A landscape with many valleys, sampled at points; each row gives a point and its height.
A ball rolls from a point to the lowest of its 2 nearest points, and stops where none of them is lower. Distance is the straight distance between rows; heights are no part of it.
Q_26 (h 33.2): [ 11  -5  29 -17   8 -40  -7 -26  49 -31  -9  30  -7 -21  28 -15 -25   2
  31   1 -20 -37  22]
Q_952 (h 32.2): [-27 -33  17 -16  17 -19 -18  32   5   1  31 -19  -7  23   5 -11  25   6
   2  29 -20 -22  -5]
Q_760 (h 47.2): [ 23   3  10   5 -14  41  -5 -67 -16 -11 -24  24   3  -7   3  13 -37 -23
 -30  -7  13  12  -2]
Q_140 (h 49.0): [ 11 -31   3  28 -16 -38 -13  17  -7   0 -10   5 -22 -14 -27 -15 -16 -39
  16  24 -43   7   7]
Q_309 (h 43.1): [  4   8  36   6   9  -2 -12   6 -47 -30   2  -1   5 -53 -13   1 -30   9
 -13  -4 -19   3   5]
Q_275 (h 69.5): [ -5  28 -29   4  -8 -26  30  28   4   9 -57  -1  19 -12 -13  -5 -22 -34
   1  11 -15  43 -15]
Q_646 (h 46.2): [ 18  12 -23  -6   2  22 -13 -17 -45 -26 -20   8 -18  31   5  20 -14 -26
 -31  13 -27  18 -20]
Q_680 (h 12.2): [ -2 -37  14  -1  15 -28  17  -3   3  -3  12 -24  10 -11 -36  -8  42 -19
   8   8  16   3 -17]
Q_795 (h 19.4): [ 15 -25  -1   6   3 -17 -23 -12   4 -17  12 -11 -24  -5 -33  -1  23 -20
  12   4  25  -9  13]
Q_321 (h 24.3): [ -1  17 -30   4  -2 -15  12  -5  24  29 -13 -21  58   4 -34  -8  24 -20
   6  -7  66   5   7]
Q_748 (h 41.9): [ -2  45  -3 -15 -13  -7  18  25  35  13  -6  25   9 -40   9 -24 -34  24
  -7 -40  -1  15   5]
Q_464 (h 45.9): [ -4 -36   5  20  43  -5   7  -2 -45  27 -10 -16  14   5  20   2  33 -24
   6  24  -7  -3 -23]
Q_694 (h 44.2): [  2 -30   7  20  45  -8 -12  13 -69   3  -2 -18   2  11  17  20  27 -13
  20  35  -6 -14   1]
Q_240 (h 59.0): [ -6 -18  53  21 -17  -1   8  10   1  52  19  10  12 -20  14  -1 -21   5
  20   6   6 -30  21]
Q_207 (h 27.6): [ 17   7   3  -7 -36  -2  -6   0  12  -2   2   4   2  24 -46  11 -25 -43
   0  17  27  11  13]
Q_112 (h 47.7): [  2  -6  15  15 -15  -9 -17  11 -20  -9   2   8 -19 -27 -26  -1 -26 -10
  -5   4 -28   8   9]
Q_579 (h 66.9): [-17   7 -15  22  -8   0  21  18 -32   9 -43  -6  14  -5  12  18 -19 -17
   3  21 -32  36 -17]
Q_632 (h 72.2): [ -1  28 -31 -25   1 -19   5  29  21 -11 -23   3  -7  11 -18  -7  -9 -23
  -8   2  -9  21 -18]
Q_432 (h 62.5): [ 33  25 -11 -11  10   0 -36 -31 -21 -17 -24  17 -37  -2  24  30 -14  -2
  14 -10  17 -28  22]
Q_735 (h 55.4): [ -9   1  20   1   7 -18 -14  57 -26  21  -2   6 -13   6  30  17 -16   1
  26  33 -42 -20  11]
Q_575 (h 8.5): [-20 -20  13   4  -1 -34  24  18  -2  20   0 -36  45  -6 -39 -11  27 -20
   4  14  22   1 -17]
Q_614 (h 64.9): [-13   5   6  28 -28  22  12  11 -24  29 -14   3  16   8  -2  16 -24 -20
  -9  22 -21  24  -9]
Q_75 (h 70.3): [ -7  18 -32 -13  26   5 -14  -9 -20  -5 -24  -2 -17 -22  10   4  14  18
  -9 -22   8   2   0]
Q_687 (h 35.4): [  1  27 -12 -22  -8  17  27 -26  74 -30 -15  32   4  11   9   0 -15   4
  -1  -6   0   7   9]
Q_187 (h 38.4): [  1  12  16  -3   2 -28  10  -3  50  -1 -12  27  -2 -49  13 -24 -28   5
  14 -16  -1  -7  23]
Q_46 (h 73.3): [-20  27 -40 -28  15  -5  -5  28 -15   2 -33 -19 -15   4   4  -5  18  11
 -14 -17   0  21 -15]
Q_935 (h 41.8): [ 11   9  11 -30 -14  -1   8 -37  42 -33 -20  27  -1  -4   6  -1 -41 -18
 -15  -5 -18   6  -8]
Q_234 (h 62.0): [-20  -8  18  -6 -32  28 -10  17 -23  38  41 -17   8  36  -4   7  -7  24
 -19   5   4  -4  -9]
Q_429 (h 22.3): [-11 -48  11   3  22 -27  -6  27   1 -12  31 -28 -16  -1 -22 -17  56   6
   7  11 -16  -9 -19]
Q_436 (h 60.6): [-13 -28  44  -8  -9  30 -18   6   1  25  60   0   2  29  18  -3   0  27
 -11   8   5 -29  10]
Q_29 (h 63.5): [-18  -8  17  13 -44  24   2   7  -3  34  17  -6  12  28 -20   5 -16 -16
 -22  19  -9  15 -13]
Q_22 (h 16.0): [-15 -19  15  31 -12 -23  42  27 -23  59  10 -39  38 -20   5 -13  12  31
   6 -22  -1   6 -21]
Q_41 (h 18.8): [  7 -18  27  48 -40  -7  39   0 -11  63  34 -23  25 -27  -6 -15  -8  31
  -1 -32   3   7  -4]
Q_154 (h 33.1): [  4  23 -29   0   4  -8  25  33  83  -9 -14  30  -4  33  11  -3  24  30
  43   5  -9 -14  33]
Q_209 (h 11.7): [-24 -17 -26  11  -3 -21   7  33  36  27  15 -15  -3  27  -8 -11  37  11
  25   4  12   4  14]
Q_566 (h 12.4): [ -5  26 -52  -3  -4  20  17   6  55 -24  -4  13 -19  16   9 -18  17  52
  -1 -32 -20  22   9]
Q_554 (h 42.7): [ 16 -19 -12  19 -33 -36 -14   2  30 -13  -3  14 -33  11 -28  -8  -9 -44
  16  19 -25  11   9]
Q_574 (h 46.0): [  2  20 -46   3  -3  -2  10  29  75  -1 -11  23 -37  35  29  12  18   2
  31   3 -25 -20   7]
Q_20 (h 24.9): [ 30 -35  34   6  23 -29 -23 -22  -7 -24  16   2 -19 -28 -11  -4  12 -16
  13   2   3 -33   8]
Q_103 (h 44.9): [ 22  16  17 -29 -11  -2  14 -51   9 -23 -40  27  20 -11   2  10 -50 -27
  -5 -13  12   7   0]
Q_722 (h 23.0): [-10  -1 -22   1   4 -18   7  22  64   9  10   9  -2  15   8 -13  30  17
  41  -1  26 -12  38]
Q_470 (h 27.1): [  7 -18  31   2   2  35  17 -20   0   3  66 -23  11  -3  -2  -8  32  53
 -19 -36  20   2 -19]
Q_585 (h 58.0): [ -8   1  38   5 -10 -22   2  36  -6  32  -4  11   4  -8  13  17 -28  -2
  36  23  -7 -25  24]
Q_956 (h 31.6): [ 14 -19  19   4  23  17  -4 -15 -57  -7  28 -28   4  -6 -33  11  48  -7
 -19   3  22   2 -26]
Q_702 (h 66.3): [ -8  20  -4  12  27   4 -12   9 -48   5 -23 -10  -2 -11  46  53   3   8
  44  12  35 -19  29]
Q_894 (h 40.2): [-25  16 -43 -11   8  18  11 -10  28 -27 -18   5 -17  -4  25 -25  17  44
 -21 -32 -34  27 -19]
Q_985 (h 12.5): [-26 -23  -3  16  -9  -7  30  12 -10  45  13 -39  37   7 -12  -5  30  10
  -3  -5  12   5 -23]
Q_855 (h 52.0): [ 11 -30  -7  23  15  66   4 -53 -17 -13  44   7  -8  42  12 -19  31 -16
 -42  17  12  -5 -23]
Q_759 (h 26.0): [-22   9 -20 -18  10 -21  21  -4  38  24 -31 -17  50  19  -8  -5  20 -19
  12  13  52   2  -1]
Q_245 (h 27.7): [ -6  12   3  -7   2  17  -7  -2 -12   5  12   5 -21 -34  32 -20 -18  59
 -23 -50 -19   5  -1]
Q_417 (h 54.1): [ 26  33 -24  -1  -2  22  -2 -20 -41 -42 -41  15 -16  -7  15  30 -41 -14
 -16  -4 -27  29 -20]
Q_230 (h 59.3): [ 43  36  -2 -15  -1  11 -12 -22 -37 -51 -31  22 -17   0  22  40 -42 -13
   4 -10  -5  -3   7]
Q_509 (h 59.6): [  4 -37  54  28 -16  14  -2  -2  -3  31  49  17  -1 -13   9 -12 -10   2
  -4   4 -12 -22  10]
Q_753 (h 33.9): [ 38   8 -23 -10 -35 -20  -3   9  51 -19  -6  17 -13  33 -37  -3 -16 -55
   8  14   4  13  10]
Q_661 (h 23.7): [-33  16  -9 -26   2  -5  25  11  41  28  -7 -12  39  21   6  -8  11  15
   1   2  24   2 -11]
Q_401 (h 29.5): [  2 -27  32  -7  14  19  -8  -7 -29  -4  52 -21   3  -6 -25  -6  38  17
 -27 -11  15  -6 -21]
Q_559 (h 49.1): [ -8   9  -6   0  20 -21 -26  46 -44 -12 -13 -14 -24  -4  12  16  -1   5
  15  25 -32   1   3]
Q_995 (h 34.6): [  4  -5   8  -6  10  22 -16 -24 -58 -36   4 -26   9  -9 -46  16   7 -15
 -32   3  17  16 -15]
Q_425 (h 64.4): [ 17  23   0 -11  21   6 -31 -12 -19   8 -23  19 -27   8  50  45  -8   6
  31   0  24 -44  26]
Q_267 (h 50.3): [ 11 -28  -6  12   2  47  -6 -56  -3 -16  21   6  -6  11  -2  -8  15 -14
 -39  -1   9   6 -18]
Q_657 (h 68.0): [ -4  11 -14   9  38   5  -7  -8 -55 -11 -28 -19   1 -30  14  26  16   4
  13  -6  24   6  10]
Q_25 (h 54.4): [ 10 -15 -26  10  -5  31 -24 -48  14 -17   3  17 -31  22  16  -5   8 -14
 -17   4 -18  -3  -7]
Q_117 (h 28.9): [-25  28 -12 -39  13  12  40  -6  67 -19 -26  12  28  22  17  -7  10  20
   1  -6  12   3  -4]
Q_934 (h 21.6): [  8  17 -17  18 -36   9  -5  -5  22  29  22  -8  30  12 -46  -5   7  -5
   3  -9  73  -4  22]
Q_177 (h 42.9): [ -8  20 -37  -1  -5  28  -5 -11   2   9  -7  20 -36 -14  48 -17  -7  42
 -26 -44 -33  18 -21]
Q_560 (h 36.3): [ -8  23 -21 -20 -10  10   4  21  45 -27  29   2 -16   9  -4 -20  -1  53
  -5 -33  -1   9  20]
Q_409 (h 28.5): [ 24 -28  21  -3   9 -37 -16 -36  22 -40   3  12  -9 -26  -1 -14  -8 -14
  22  -1 -14 -27   6]
Q_603 (h 39.7): [ -8 -22   1 -10  40 -22 -37  20 -37  -3   7 -13 -17  18  16  -4  26  -2
   9  33 -24 -33  -6]
Q_685 (h 39.6): [  5   7  -3  -7   8  35 -24 -21 -54 -30   2  -1  -2   7 -14  11 -17 -10
 -42   6 -12  18 -16]
Q_260 (h 35.6): [-24   9  12 -20  -3  -2   8  12   4   5   5   1   3 -29  12 -24 -17  38
 -13 -29 -14   7  -4]
Q_367 (h 40.3): [ -9   0  34 -14  24   9  -4  -7 -28  -3  -1   0  13 -25  15  -8 -22  14
 -19  -3 -15 -11  -6]
Q_922 (h 24.2): [ 18  31  -7   9 -40   5  -8   8   5  13  12  -2  32  13 -55  12 -16 -29
   0   7  59   7  28]

Where does a ball stop that starts at each point below?
Q_46 -> Q_470
Q_112 -> Q_245
Q_140 -> Q_934
Q_559 -> Q_575
Q_275 -> Q_575
Q_760 -> Q_661
Q_187 -> Q_575
Q_694 -> Q_575
Q_646 -> Q_470

Call two points neighbours if one is among the 2 nearest of the other. Go from one point of each pair to the other, from neighbour to neighbour, staying as low as possible. Name the highest point that can't be avoided.
Q_245 and Q_209 -> Q_140
Q_245 and Q_575 -> Q_748
Q_934 and Q_661 -> Q_759
Q_245 and Q_566 -> Q_560
